Points on a hilly landscape, in no order, each with its height.
From any point a ball takes the steepest step (drop divided by distance) to one of its 2 nearest points. It stops when none of these is lower. Distance is the straight distance between rows; heights are no part of it.
J_135 h=34.0: [  9 -16  11 -20   6  -5  51 -12  -9  45  22  26   8  21  24  26   2   6
 -23  10 -31   6  39  -7 -10  30 -16  51 -32  -4  -4  -9 -13  -2  26  24
  10  19 -24   7  22  20  -2  -6  49   2   3 -14  29]
J_302 h=72.8: [ 48  26 -25   3  23  -2  -5  -6   9 -42 -23   8 -34 -24 -12   3 -25   1
  42  -5 -40   1 -34 -42 -56   5  18 -11  10  11  28 -31  42 -44  30 -23
  -3 -46 -22  29   9   5  16 -24 -34  16   0 -20  28]
J_238 h=57.6: [  6 -22  -9  40  -2  24   0  29 -15 -26   3 -14 -26  -8  15 -28   9   5
  23  -5 -36  -5 -30 -39  18 -26  14 -13  33  33  -2  12  -2  10  11  46
   5 -33 -32 -19  16 -20   1 -27  -2 -34  16  -6  15]
J_774 h=69.3: [-43  16   6  27  30 -25 -10 -27 -34  -7 -17  13 -28   2  26   0 -24  23
   2 -28 -13  23 -70  12 -76 -50  46 -22 -12  18   2 -24  44   7   8 -14
  -6  -7   0   1 -20   3  14  -2 -14 -49   7 -16  -8]
J_79 h=16.5: [ 69  17  25  -3  -1 -39  33  30   7  -3  25  19  19   0  -4   7  47 -17
   4  -8  24   6  12 -14   3  28  -2  -5   0 -13  -1 -26 -16 -15   4 -33
 -27 -14  34 -11 -37 -10 -16  25 -18  15 -36 -16  13]
J_947 h=43.1: [ 20   3 -30 -24 -13  52 -11 -17  14  23 -10  -4   5 -17   8  -3   2 -39
   9   3  -9   2   0  27  32 -22 -13  18 -30   3 -14  42  17  25 -32 -27
  13  15  12 -21  26   2   3 -12  -5   5 -29  13 -34]
J_116 h=42.9: [ 12 -35  20   7 -24   5 -22 -11   8 -24  30  16 -21  15  10  -4  -4 -44
  -2  28 -11 -22  10  55 -14   4 -34   8  21  -2 -22  18  26  -1 -14 -11
  17  40  -2  12 -19   8  16 -40  32 -36  -8  20   4]
J_294 h=38.7: [ 14  10 -10 -12 -13  15 -15 -22 -15  22 -20   0  19 -11 -29  19  -4 -10
 -17   7  13  18 -16  35  35 -20 -17  34   4   1  -5  -1  27  -7 -63 -21
  14  16 -13 -18  16  -8   1  -8 -17 -25 -15  13 -45]
J_450 h=46.3: [-16 -32  -2  28 -28   8 -14 -23  21 -15  37   2 -38   1  -1  -5  13 -40
 -15  35   0  -5  15  -6 -29  -9 -54   6  20   9  -9  30  17 -14  19 -15
  -4  -2  -2 -14  -2   7  21 -47  45  -7 -10  -1  17]
J_482 h=41.3: [  2   5 -30  -7  11  16   2  27 -36  17 -26 -12   1   3   9   1 -16   8
  23  -9 -29  13  16  -4  13  -7  51  13  -5   1  -8  -7 -22  33  26  17
  -9  -5 -25 -35  18  -4  -5  19   2 -15  -1  23  17]
J_750 h=56.3: [  0 -27  13 -28 -37  12 -14 -14  14  21  36 -38 -36 -16  51 -22  -8 -47
  33   2 -29 -16 -14  23  15  -8   1   1  15   9  19  12 -10  13  18  25
  35  20  -9  19 -17 -30 -16 -16  22 -59  24  17  14]
J_636 h=49.1: [  4  -7 -28 -16  12  37  10 -19  43   5  -9  32  -2  11  47  17  11  12
   7 -11 -10  21  -1   1   8  13  12 -15  16  -8  -3  26   5  14  24 -23
  23  30  31  21  44  -5   7  -4   0  68 -30  18   3]
J_138 h=35.1: [ 12   0   5  45 -19   9  25  27  -5  11  16  28  -5  -7 -10 -19   0 -22
  -4 -20   1  -2  27  24  11  19 -10  -8   3   9  28  -3 -17 -39 -40   4
   0  -3  -1 -11 -49 -16  -3   4 -13  14  52 -48   1]
J_968 h=60.0: [  6  -2  15  -9   5  26  16  17 -31  30   1  29   7  11 -19  36   1  33
 -16   4  23 -16  48  38   4   7   4  -6  11  -7  36 -46 -13 -21   9 -17
  -5  -3   1   7  -3  11 -23  -3   0  26   1  -1  16]
J_645 h=70.4: [-44   4 -21  40  29   6   4 -20 -13 -12 -16   8 -46   8  -7  -3 -22  33
  19   0 -17  18 -40 -20 -59 -50  44 -31  20  19  14 -22  23  -7  29  19
  20 -18 -13  -3  -5  28  38 -10  13 -21  17 -19   8]
J_367 h=48.9: [ 25 -40  36  -3 -25  32  10  -8  24  21  27 -36 -23 -27   3 -28  -2 -45
  33 -14 -14 -40   6   9  16 -15   1 -10   1  21  30  16  -2  -4 -13   1
  30   9  -2  -9 -14 -16 -30 -18   0 -30  -2 -14  -1]
J_108 h=43.0: [ -7  41 -17  24 -12 -12  19  16 -25 -11  -2  25  16  29 -40   2 -11  -7
 -16  24  47  13  33   3  -3  10 -21  17  -4 -46 -16 -55  14 -44 -41   9
   8  18 -11  35 -25  39  14  -6  19   9  13   3   9]
J_899 h=24.4: [-23   4 -42  24  17  25   0  32 -14 -26 -17   5  -7 -12 -45 -19   9 -16
 -11  13   6 -26  42   4 -15  -4   3 -25  16  -8  -1   1 -11  13 -10  16
   6 -22  12   6  -3   1  18   4 -17  23  13   9   6]
J_306 h=28.8: [-35 -14  -5 -32 -14   6  -4 -36   3  41  24 -33  17 -68 -19 -14 -20  11
  -3  -1  24 -24   4   5  -8  18 -32  33  14  -3 -27  13 -15  16 -33   9
   7 -17 -33   1 -11  -3 -37   7   4 -16  -2  13  12]
J_822 h=28.0: [ 53 -25  20 -11  -6 -19  49   1   0  17 -13  -3  17  10  14   4   1   0
  14  -7 -20  -2   6 -41   2  27  11  38 -13  25   0   6 -10   9   9   9
  14   0 -15 -10  20  10 -20   2  32   0 -17  15  37]
J_211 h=47.8: [-25  -4 -39 -21  -6  48 -12  11   4   3  -1 -11 -14 -22  11   9  10 -33
   0  16 -22 -19 -14  32  41 -43 -17  -2  -3 -10 -22  52   8  57 -10  12
  17  20 -27  -5  16  -8 -13  -3 -17   3  -3  16  -8]
J_994 h=31.7: [-49   2 -30 -17 -21   7 -20  -9  -7  24  -2  -1  -8  -6   8   2  12  29
 -20  -7   3  20 -32  22 -10  -6  25  -1   9  10 -32  26  -8  45  -4  15
 -17  -9 -20  -8   9 -23  12   3 -13 -20   9  29 -10]
J_807 h=48.1: [ 29   1   8  25  -2  -4   5  31  -8 -39 -24 -42   3   3  14   0 -14 -15
  49 -14 -18  -8 -16 -45  14  -3  17  -6   1   8   8  15  11   0  21 -31
 -21 -54   4   1   8  -1 -15   0   5 -30 -19  17  10]
J_945 h=18.3: [-36   7   7  -4   7   5  26  26 -11 -11   1  -2  -2 -13 -53   3   9 -25
 -12  15  35 -40  23   5   9  12 -28  34 -17 -18 -17  -5  -5   5  -5 -27
   3  -4   0  -8  -3  14 -33  15  16   5  -1   7  24]
J_778 h=18.0: [ 28   4  14  17  -1 -28 -34  26  -6   2   7 -12  -3  -3  30   4   0 -27
  14  -1  -9  20  11  39  -5 -13  11  -4  -6 -10 -12   3  11 -29 -12 -39
 -42  24 -16 -25 -42 -13  -8  -5  -4 -32   1   8  -9]
J_34 h=57.4: [-27 -19 -33 -18  -8  25 -15 -15 -24   9 -13  38  11 -11 -26  31  -7  22
 -16  30  14   9  -5  52 -52 -21   8 -22  40  -2 -29  -4  20   8 -16  20
   8   9  -9  18   6  24  10  -7  -5 -14 -15  36 -19]
J_452 h=65.0: [ 23 -36   6  -7 -10  -2  -1  15  15  16 -14 -22  -1  20  16  22  -9  35
  26   3 -29   0 -38 -10  -1 -12  39   2  -4  38  -7  26   9  15   0  24
   9  -2  10  14  23 -21  12  -2   8 -43   0  32   5]
J_366 h=4.3: [ 70  14  38  23 -31 -32   8  32  45 -24  16   2 -38  39   2  26   4 -19
  21   9   1  -4   9  22  17   4 -10 -20 -30   9  43 -18  21 -39  20 -49
 -11  32  14 -14 -31  -2   2  -2  -2  -9 -43  -7   2]
J_16 h=26.5: [ 37  -8  27   2  -5 -24  37   4  -5 -37  34  10   2  -5 -28  -7  16 -33
  13  10 -10 -23  31 -20  33  44 -33  31  -4 -16   3  -6 -31  13  54  -6
  22  -7  -7 -14   4  10 -15 -11  27  23 -21 -10  33]
J_660 h=39.2: [ 25  37  -9 -25 -14  -6 -33  11   5  15  -8  14   1  24  22  16  -9  13
   2 -15  11  35   8   6   4  23  -5  21  -8  19  49 -20  -3  -5  -1   5
 -29   9  27   1 -24 -19   6   4  -8  45   2 -45  17]
J_344 h=22.0: [ 20  34  13  24   7 -36 -12 -22 -10 -12 -16 -17  12   1  22 -13  13   7
 -38 -29  21  -4  29 -11  39  -1 -22   3 -50   1  17  -3 -26 -19 -18 -24
 -34  28 -10   3  -5  31  -6   1  17  74  -6 -35 -29]
J_705 h=47.5: [ 16 -37   6  24  -5  -6 -18   0 -17  -7  30  29 -22  15  21  10 -37   2
  48  19 -48   0  35  12  10  -9  13 -38  28  -2  30 -24 -20 -46  24  37
 -13 -28 -27 -18 -29 -39   5  -6   8 -13  37 -19  22]
J_164 h=52.3: [-27  18 -11 -17  25 -27 -24 -28  24  -5 -16  -1 -16  15   9  27  22  -6
 -10 -15  -4  -3 -46 -10 -64 -45   2 -27 -18   9  40  16  74  21   8 -11
 -13 -15  21   7   9 -28   0 -23 -32  -7 -31  -1 -20]
J_719 h=48.6: [ 30 -11 -11  25   3  -8   4  35   2   4   0   6  12 -11 -31 -32 -31 -32
  29  16  -1  15   7 -46   7 -13  22  -7  25 -10 -34 -27 -32 -37 -28  36
   0 -27  10 -30 -25  31  19  16  13 -11  29 -29   8]
J_313 h=45.7: [-28  18 -33  -8  13  23  -4   6  47 -28  -9  15   1   1  49 -16  30  -5
  15 -39 -12   5 -32 -19 -17  20  21 -18   4 -14  -1  42   8  23  24 -35
 -12  -2  26  27  17  -2  24  24 -14  36   8  28 -11]
J_647 h=39.3: [-10  12 -12 -56   4  40 -27   4   8  12 -27  34  18  -9  -8 -15  11  29
   5   3  23   2  -4  14  10   3  27 -18  19  10   5   1  -9  45  13  28
  23  -2  30   6  18 -11   6  32 -27   8  -4  21 -30]
J_155 h=24.0: [ 14  20   2   6  13 -28  -8  58  18  19  -3   7 -10   2   8   7  20 -20
  15  35   1  18  25   1  -2 -24   0   9 -29 -27  17 -15  12 -56   7 -14
 -20  26  10 -29 -18  -8 -10   0  13 -12  15   2  17]
J_769 h=52.4: [-14  -8 -25 -21   1  33 -27   7  18  40 -22 -20   7  -9   7 -37 -42  -2
  34  -5  -1   4  25  -5   7 -16  20 -23 -25  -9 -16  15 -26   1 -26  37
   4  -2   4  12  16  19  12  -6   1   3  10  -6  15]
J_435 h=33.6: [  6 -21  53 -17  -2 -12  12 -14   6   5 -32 -20  27  19  -5  -7 -13   4
   0 -22  18 -32  -3 -12  52  -1 -15  -5 -35  17   8  19 -20  17 -13  34
  20   7  21   6  24   2 -24   2   6   1   0 -10  -9]
J_57 h=42.7: [ -2  41 -30   3 -14  22 -35  25   1  23 -17  38 -25  25   1  26 -54  14
  16 -13 -28  38   8  15  -4   2  18 -19  -3   7  48 -14  22 -33  -1  36
 -23  19  19 -13 -32  14  11  -6   3  28  31 -46  20]
J_727 h=35.6: [-38 -31 -14  14  13  -1   2 -12 -20 -28   0  -5  15 -16 -15  12 -19  32
 -25   7   1 -26 -30 -10   9  -6   1  52  62   5 -56 -24  -5  33 -17 -14
  14  -4 -29   6   5   2  -8   7  18 -26   8  45   8]
J_35 h=11.2: [ 63 -21  31  10   5 -31  21  35  30 -35  27   8 -18  11 -17  18  22 -19
  37   2  -2 -13  12  17  -9  10   5 -30   1 -16   8 -27   0 -41  28 -44
 -26  -7  16 -15 -26  -1 -10 -12  -9 -14 -39   6  25]
J_549 h=30.2: [  7 -20  -8  41  -4  27  13  12 -20 -33 -12  21 -18 -13 -26 -13  -2 -28
  -5 -14  -9 -23  21  36  -7 -13  -9 -33  24  14  19   9   4 -23 -37   7
   8 -21  -2  -7 -10  -3  -1 -20 -18   3  21 -22   3]
J_881 h=43.8: [-17 -19 -16   7  20  14  17 -18  27  -8  26 -13 -16  20  -5  -8  44  -6
 -33   4 -42  -4  12 -24  19  -3 -17  17   1 -27   5  17 -16  16  12  25
  24  11 -29  19  50   1  37 -23  -9  21  -6 -13  -8]
J_143 h=29.4: [ 16  -5  34  16   4  -1  20  14   2 -24 -11 -16  39   2 -10   1  -6 -28
   0 -17 -18 -74   6  -9  56  20  -3  -1 -30   2   6  32 -18  59  -7  16
  32  12  35  19   7   8 -11  16 -15   2   3   2 -25]
J_831 h=21.2: [ 86  20  30  -7 -19 -31  44   0  -7 -12   3   8  20  -6   6 -22  17 -18
  10  -6   7 -11  31 -20  18  40 -19  13 -19  10  20  -1 -17  -2  14 -12
   8  -7  21 -12 -11  13 -18  18  14  31 -40  -6  35]
J_591 h=55.4: [-22   2 -52 -18   2  24 -12 -13  -7 -11 -19  34   7 -32 -18 -27   9 -13
   5   5   4  32 -31  26 -58 -36  31 -22   9 -12 -55  12  18   2 -19   9
  -3 -11 -19   4  22  43  18   2  -5 -22 -15  26 -28]
J_387 h=68.7: [ 13  -3  21  34   3 -31  -7   6 -50 -37 -16 -12 -23   3  29  31 -29  14
  13  -9 -11  37 -59  14 -48 -41  16 -15  -3  33  10 -11  42  -1  18   8
 -17   1  26  -1 -26 -11  -7   2  -4 -46  -6 -13  23]
J_512 h=51.3: [-10 -12   2   1   3 -16 -24 -21   4  -5  -8  -2 -29   2  12  37  13  -6
   1   8  13  36 -17  24 -69 -35 -23 -15 -19  18  25  25  47  -8  26 -15
  -6   4  27  -6  10   5 -18 -30   9   0 -33   5  21]
J_651 h=37.6: [ 24   3  35  -7 -30 -43 -30 -14  13  -7  41   0  20 -12 -18   1  26   3
  -5   5  25   3   6   4  32  54 -32  17  17   2  28   6 -42   4  30 -22
   8   6  17  -9 -26 -22   5  -7  -9  39 -23 -15 -11]
J_869 h=45.8: [ 49   5   9   9   4  -6  20  43 -41   9 -16 -28  26  -2  23   6  -7 -17
  25 -11 -27   5  18 -38  34   2  33   7   2  -3   5  -4 -13  27  11  -2
 -32 -41 -12 -33  -8 -17 -36  20  -5 -22 -26   0  -7]
J_635 h=36.5: [-37  13 -28   1 -11  -4 -10  22 -29  16 -27   4 -23  -5  12  14 -19 -17
  -3  23 -19  18 -18  25  -3 -21   5  11 -16   3 -23  20  11  29   8  29
   2  21 -17 -31   0  -6   1  -6   6 -50  16  19  26]
J_849 h=61.4: [ 13 -29  11 -23 -16  14 -13  -1   4  27  25 -38 -16  -3  49 -23   3  11
  40 -23 -26  -7 -36   1   3 -14  46 -24  16  35  14   3 -11  41  13  52
  16  -9 -10  23   0 -29 -16  -9   5 -50  10  18   5]
J_880 h=40.2: [ 25  15   4 -26   9 -18  37 -41 -18  -2   8  -7  14  -7 -34   3  11  -4
 -59  32  39  20  29 -10  22  23 -55  37 -22 -27   3 -27  -4  -9  -5   5
   9 -15 -15   1  27  40  -6  12  17  42  -5 -20   0]
J_694 h=60.8: [ 21 -34  32  35   1  -3  31   3 -22 -10  10  -3   4  15  20 -29  -4  12
 -10 -26 -21  -3 -30 -50  25  12  28 -11  33  38 -30 -10 -31  34 -16  47
   9 -26  -9  -7  -3 -17   2  -9 -15 -32   9 -12  -3]
J_712 h=35.5: [ 41  21  -5 -27  23 -19 -12  26  14  27 -11  14  23  20   9  19   3  21
 -15 -13  -3  23  12 -24 -16  -2  41  10  -7   7  21 -36   7  -4 -22   9
 -39   1  42  -2  -1 -21  -1  24 -15  22 -13 -21   4]
J_285 h=14.2: [ -6   0  31  16   6  13  45  33   2 -36  25  -9  11 -22 -54 -25  33 -20
  19   7  19 -66  -2   1  11  27  -1   8 -34   1 -13  10 -15  12  32 -19
  17 -20  32  -8  -4   8 -31  23 -14 -11  -9   1   6]
J_23 h=30.6: [-25  33  -3  -1  15   6  21 -50  -4  -4   0 -21  24 -22  12  -2  19  -6
 -26 -20   4  11 -15  14  27  39 -15   0 -47 -23 -33  50  -8  27   5 -35
  -1  18  -6   3  26   8 -12  14 -36  41 -17   5 -66]
J_721 h=23.8: [ 29 -26  19 -10 -25  -3 -34 -22  -6  41  42 -26  -8  22  27  10 -13  30
 -32  21  26   8  15  14   1 -27 -19   8  13  30  31 -22  -3 -17 -27   1
 -28   9  13  10 -37 -14 -16  -9  31  14  -1 -30  15]
J_553 h=17.2: [-43  14  -7  26  23  -3   2 -12   3   5 -14 -11   7  -2  -9 -12   6   8
 -34 -18  34  13  16 -17  17   7 -20  -1 -25 -26  15  -7 -26 -19 -12 -17
  -8  -6  10  12  16  16   7   4   4  60  30 -22  -2]
J_765 h=22.5: [-16  22 -23  12  20   5  -3  52  24   3 -51   4 -22  -1  -4  -8  -5   4
  13  10   3 -12  25 -25 -15   5  20 -18 -19  11  18   2   9  -5  13  -6
   0  -8  28   4   6  -6  11  17  -4   6  11  33  28]
J_820 h=53.2: [ 25 -25 -16  17   1  11 -32  20  -1 -14  -1   8 -23 -16   5  -5 -27   0
  41  22 -55  16   6  -8   5 -42  15 -26  25   6  25   5  -9 -34  26  53
  13 -21 -33 -26  14  -5   9 -26  -5 -28  23 -23  14]
J_805 h=28.6: [-10 -12   9  18  18 -17   1  38   6  30  10  -4   9  24  16   5   7  19
  -7  19  -4   9  24 -13   6 -23  20  40 -15 -27  -2 -35 -26 -48  12  -9
 -17  28   1  -8  -2   6  -1  18  37   5  32  -6   8]
J_519 h=49.3: [ 19 -34  -3  18 -26  -4   8  -9  15   7  -3   2 -26   1  16   2  -2 -12
  -6   4  -4  11  -5   0 -39  -9 -19   3   0  47   7  36  31 -12 -19  -1
 -13 -11   8 -11  -4  -2   4 -32  38 -18  -9   9  39]
J_818 h=32.2: [-18  14   5  12  -3 -43 -16 -12 -13   8  -8 -16   4  -6 -18  44  -6  51
 -38   8  32  19 -35  15 -24 -23  -7   3  30  17  15 -27  36 -23 -39 -18
 -35   0  -1 -18 -26 -31 -11  11 -18 -25  -3  14  -2]
J_534 h=25.4: [-13  25  24  24  15 -38   5 -31 -14 -11 -18 -27   8   2  14   8  -4  25
 -51 -19   4  -9  21   6  40  17 -32  25 -31 -19 -24 -10 -21  -7 -24 -28
 -17  57 -51   7   1  34  -9  -2   3  29 -12   3  -5]
J_467 h=67.1: [ 27 -18  29 -33  -3 -19 -12  -7  18  -6   5 -20  10  40  19  24   3  17
   9   1 -16  21 -53  17 -10 -22  26  -7  -6  10 -10  12  26   0   8   5
 -26 -14  29   2  19 -36  11   5  -3 -75   2  17 -52]
J_105 h=19.8: [-17  -8  10 -16   4  62  20  28  21 -35  20  -2   8 -30 -20 -35  44 -19
  21   9   2 -59  -8  -2   2   0   2 -18 -12  -7  -5  32   4  32  40 -17
  13   2   3  -3  14  20 -25  34  -6   6  -4  22  -2]
J_497 h=40.7: [ -5   1   4  12 -14  -8  -2 -21 -18 -13  25   2   1  14  -5  29  13  14
 -23   4  17   1  37   9  16  44 -47  -6  31  -8  19   1 -36  12  38 -12
   1  -8 -14  20  -4   5   8 -26  -2  63 -18  -3  11]
J_448 h=29.8: [ 14  50  -5 -13  23   9  -9  25  19  21 -45  34   2  -9   1 -23 -10  37
   5 -15  -1  22  18 -45  -6  17  57   2 -13  20   7 -29   0  -2  14   6
  -4  -6  43 -13  12   0  11  49 -10   1  -5  -7  12]
J_686 h=39.8: [ -7 -25  43 -21  -9  14  -4 -40  -2  40  10 -30   7 -18   3 -27  -1   1
  -7 -33  23 -19  10  14  21  -1  -7  -6 -18  14  23   3 -36   2 -24   7
  13   6  -6   9  -2   0 -33 -16  -1   6   1 -35  -9]
J_244 h=44.4: [ -7  -3   1 -69   3  23 -15 -17 -17  25   3  -5  25 -26   5   6   9  14
  20   8  22 -17   2  12  15  23   8  -9  24  -6   4  -8 -33  62  40  42
  38   3 -12  28  12  -2 -31  14  -6  11  -8  34 -13]
J_935 h=39.5: [-10  -9 -11  17  23 -11  26  13  31 -11  -6 -14 -27  30  -4   9  16  -9
   4  27 -52 -14   5 -26  -5   5  -1  23   1 -23   6   0   8 -15  16   9
  36  16 -22  19  35   0  44 -21   4 -21   8  16  18]
J_492 h=43.2: [-48  35 -24 -28  15  35  -7   7  26 -18 -27  17   2  -4  13 -13  41   3
   1  10  25  10 -36   6   3  -2  13 -23   7 -11   1  15   2  31  29 -14
  10   4  12  20  16  -3  21  45 -30  20  11  30 -41]
J_714 h=51.6: [ 60 -27  -6  11  -1 -17 -10  30  17 -15 -13 -11  23 -12   3 -13 -22 -31
  51   6 -16  11   0 -40 -11  -9  15  -4  25  12 -20   5  -5 -28 -23  -2
 -14 -39  18  -7 -11  -2  14  -4   3 -20  -4  -7   8]
J_780 h=68.1: [  1 -36  37  -5  10 -18 -11 -14 -29 -36  11 -25 -15  21   8  25  -3  45
   6  -2  -2  23 -76  17 -28 -47  15 -13   5  27  -9 -10  42  -3  10   3
 -15   2  42   4  -3 -53   6   7  11 -58  -3   1 -21]
J_739 h=39.4: [-18 -33  -6  -2 -16   3   5 -15 -19  -7  36  20  -4  -1  12  15  -9  -8
 -20   9 -20 -18  -5  28  -7  22 -18  49  44   0 -47   6   5  23 -12 -24
  14  16 -34   5 -15  -5  -5 -15  33 -31  13  23  25]
J_425 h=71.8: [-15  25 -28   9   6  21 -11 -18  17 -26 -20  26 -41  -1 -11   0 -39   6
  50 -14 -25  34 -42 -20 -54   0  18 -26  14   4  12 -10  30 -54  22   9
   2 -26  -5  12  -2  46  27 -24  -9  10  14 -40  13]
J_230 h=47.1: [ -6  -2 -38 -10  -9  36 -43  14   3  38 -15  11 -16  -6   3  -3 -51   1
  12 -12  -8   3  28  12  -9 -24  20 -43  10  13  34  -2  -2   3 -28  44
 -13  -6  15   3 -15  -2   2 -18  -4  18  22 -33  21]
J_109 h=35.2: [ -1   6  -1 -26 -16  -7 -11 -36  -6  19  -5  -6   8  24 -46  13 -10  36
 -41 -11  22  36 -18  28   4 -12 -13  -4  16   5  -1 -20  18 -32 -40   2
  -7  -3 -12 -16  17 -27   4  -6 -27 -26   2 -11 -40]
J_132 h=40.8: [ 15  -8   8  44 -20  -6  21  11 -27  -7  15  34 -35  14  23 -20 -30 -12
  -3  -6 -29  11  15  12  22   9  11 -33  25   4   9 -22 -21 -33 -27  19
 -12   1 -35 -42 -55 -27   0   9 -16 -14  48 -26  23]
J_459 h=35.7: [  3   1   2  -8  17  13  17 -33 -11   0   1  12  21 -43  10 -25  27  -8
  -1 -25  -9  -4  19   7  15  42 -13   1 -26  -7 -12  28 -34  11  16 -15
  18  19  -6 -12  19  10  -9  -9  -8  58  -3 -22 -13]
J_984 h=34.4: [  1   4  26   1 -21 -40 -27   3  14  -4  19 -12  13  -6 -14  33  11  26
  -7  -4  31   8 -14  23   4  26 -13  16  39   6  19  -7  -4 -13 -11 -39
 -30   1   1  -8 -35 -21  -7   0 -18   4 -12   8  -2]
J_361 h=52.1: [ 19   2  16 -16  -1   7  -2  -8  26  -1 -23   6  17  17  25   7  -1  -1
   9 -32  10  -5   9  -9  19  23   7  -6 -22   2  14  18  11  17   4 -41
  -2  24  47   5  20  16 -10   5   9  44 -26  20  12]
J_628 h=12.5: [-31  42 -14  24  28 -17  -1 -12 -19 -15 -29 -10  51 -10  -4 -28   7   0
  -4 -33  17   4   3 -37   1  23  10  -8 -42 -12  -6   3 -11  -4 -14 -31
 -17 -25  45  10   5  -1   6  31 -13  37   5 -21 -32]
J_377 h=48.5: [-14   2  -7 -43 -18  21 -24  11 -26   5  21   9  20 -15   1   7 -16  -3
  32  24 -16 -22  10  20  33  22 -12   4  47 -18   2  -7 -41  32  45  44
  49   0 -45  30  -8   1   6   5 -16 -16  16   3  -7]
J_45 h=17.4: [-55  59 -13   7  38 -17  10 -12  -7   6 -17 -11  12  -3  -5 -42  16   4
  27 -12  26  -3 -18 -38 -14  11  13  -8 -26 -34  10 -13  -7  15  11 -42
  11 -34   1  -7  -4  -7  41  18 -23  22  19 -15 -18]
J_213 h=58.7: [-34  -4 -20   8  -1  41   3 -12 -18  30   1  27  15 -14 -25  53 -20  46
 -29  18  26 -17  35  27 -24   3 -17 -16  49   1   3 -20   4 -16 -15  -1
  -5 -15 -17  18   2  19   5 -11 -18  20  -2  25  -5]
J_746 h=34.5: [-22 -32   5  17  17 -11   9  35  13   9  10   8 -12  18   3   0  11   0
   2  28 -28 -13  18  -9 -21   2  21  18  16  -1 -28 -15 -22 -11  20  29
   3   5  -4   2  -6 -16  27  -3  16 -36  21  10  15]
J_541 h=24.1: [ 25 -11  30   1   1   3  32  -1  12 -46   0  -4  16 -16 -23  -3   3 -21
  23  -9 -18 -52   6 -42  54  32 -13   9 -27   1   0  24  -8  38  39  -2
  40  20   8  -6  41  24 -23  -7  10  28 -22  -5  10]
J_66 h=11.3: [ 37  16  43  22 -33 -28   6  21  -1   1  21 -26 -21  43  19   1  12 -23
 -18   4   5 -12  21  23  18   3 -12   2 -18   0   9   1   0  -8 -13 -34
 -35  35  -7 -22 -37  -6 -10   7  -5 -15 -28  -2   5]
J_176 h=41.2: [-26 -10 -19   0  17   2  15 -50   7 -19  26  -3  -2 -11  -1  -2  40   3
 -26   4   1  22   4 -23   5  24 -30  -3  23 -22 -17  24 -36   9  34  -4
  10  -3 -32  17  36   7  11 -18  -7  76 -24 -10 -21]
J_331 h=47.6: [ 14  16 -16  -8   3  19 -27   3  18   7  -4   3  27   3 -32 -48 -21  -6
  25   3   8  36  29 -20  -1  21   5  -7 -27 -28 -19   2  -4 -40 -41  41
   7   5  22  11  16  24  38 -13   1   7   8 -17  -4]
J_288 h=22.6: [-39 -15   6 -36   9   2  -4   5   5  27  33  -6   9 -25 -43  38 -15  12
 -27  29  27 -47  30  -7  -6   8 -34  43  15  -9 -27  -8   8  28 -19  -8
   4  -5 -21   5  -3   9 -46   6  28 -16 -13  15  22]
J_118 h=53.3: [-18  25 -25  -8  22 -13 -15 -19   2 -10 -25  19   7 -11  16  -6  22 -21
  -9 -10  -1  19 -39  15 -76 -43  14 -37 -17 -14   2  21  57  20 -12  -6
   1 -15   9  22  20  15   9  -1 -30 -36 -25  29 -44]
J_222 h=26.3: [-61  33 -34 -25  -5  -8 -19 -25   8  20 -27 -15   4  14 -11  -2 -11  44
 -34 -39  14  28 -32  -4   2 -13  23 -23  -5   5 -22   5   6  28   9  -4
 -16 -23  -6  -8  18 -37   2  36 -36 -10  14  19 -59]
J_772 h=28.1: [-16  36  23   7   5 -18   8 -35  -4  -6 -11 -16   8 -27  35  13 -16  18
 -28 -30  10   4  -3  41  37  59 -34  10 -32 -17 -34  34 -25  32  -8 -13
  -8  44 -48   9  -5  25 -10   2 -17  27   5  23 -25]
J_15 h=44.7: [  6  10  -7  37  -8 -10  -3  39  13 -15 -16  17  10  14 -26 -30 -24 -27
  25  15  17  13  19 -12  -9   1  -1 -11  -9 -21 -22 -20   8 -59 -42  25
   0   7  17  19 -25  23  26 -10  20 -11  27  -1  17]
J_91 h=41.9: [ -5  35  -7  -2  -6   7  27 -23   3  -3 -15  12  14  30 -23  -3   5 -24
 -21  22  49  23  30  -2  21  23 -61  28 -42 -29  -7 -20  21 -22 -43   5
  31  24  12  23  12  19  10  -3  20  37  -2  -8  -8]
J_917 h=20.4: [-52  21 -12 -24  15 -19  24 -47   9  21 -14  -4   9  33 -22 -27  11  11
 -14 -30  21  20 -34 -14 -23  -3   2  -6 -11 -19 -14 -13  10  -7   7 -23
  23 -23 -17 -16  24 -29  26   7 -12  -6  23   2 -44]
J_663 h=29.5: [ -6  -9  -8  20  -8 -17 -41 -14 -27  21  28   3 -11   1  14  37 -25  62
 -50  26   4  36 -19  25 -21 -37 -16   3  20  22  14 -23  27 -41 -41  -2
 -38  32  22  12 -35 -30  15  -9   5  -3  14 -27   4]
J_324 h=37.7: [ 22 -10  15 -32 -12  -2  36 -17 -13  46  32  24  21  11  24  20  14   5
 -61  28  26  -2  42 -10   9  18 -31  31 -25 -13  24 -17  14 -13  23  24
  -7 -10   6  13  18  45 -11   6  40  36  11  -7  11]
J_177 h=17.1: [  1 -14  42   7 -20 -27 -12  28   4  30  25 -29  -9  37  14  17   6  22
 -32  19  30 -31  14   7  21 -38   1  -5  -2  -2   7 -14  -6  -8 -34  -9
 -36  51  21  -1 -41  -8 -31  14   2   0   3  -8  22]
J_680 h=26.2: [-41 -23  -2   4   9  29  11   0   5 -35  22 -17  16 -21 -12 -35  36 -26
  -6 -15  -7 -44 -28 -19  -1 -12  11  28   6 -15 -47  30  -8  28   6 -33
  -4 -13 -20  -1  22  17  -9  20   7 -17   1  19 -30]
J_162 h=31.4: [-60 -11 -34 -23  14   3  -2 -14   7 -29  -7   4  13  -9 -37 -27  17  -5
  -8  20  18 -11 -32 -23 -11 -15  -1  35  31  -7 -55  -5  -5  25   6   2
  24 -26 -21   8  23  -4  12  28  12 -17  10  32 -32]

For each start below, name the point where the ball stops.
J_213 => J_285
J_769 => J_765
J_807 => J_628
J_694 => J_765
J_780 => J_541
J_211 => J_628
J_450 => J_285
J_459 => J_628
J_108 => J_366

Call two points neighbours if one is among the 2 nearest of the other. Go from one point of each pair to the other, from neighbour to neighbour, staying as low as possible. Name the highest point that can't be avoided.
J_765, J_366 => J_769
J_366, J_628 => J_176
J_285, J_366 => J_686
J_366, J_541 => J_16
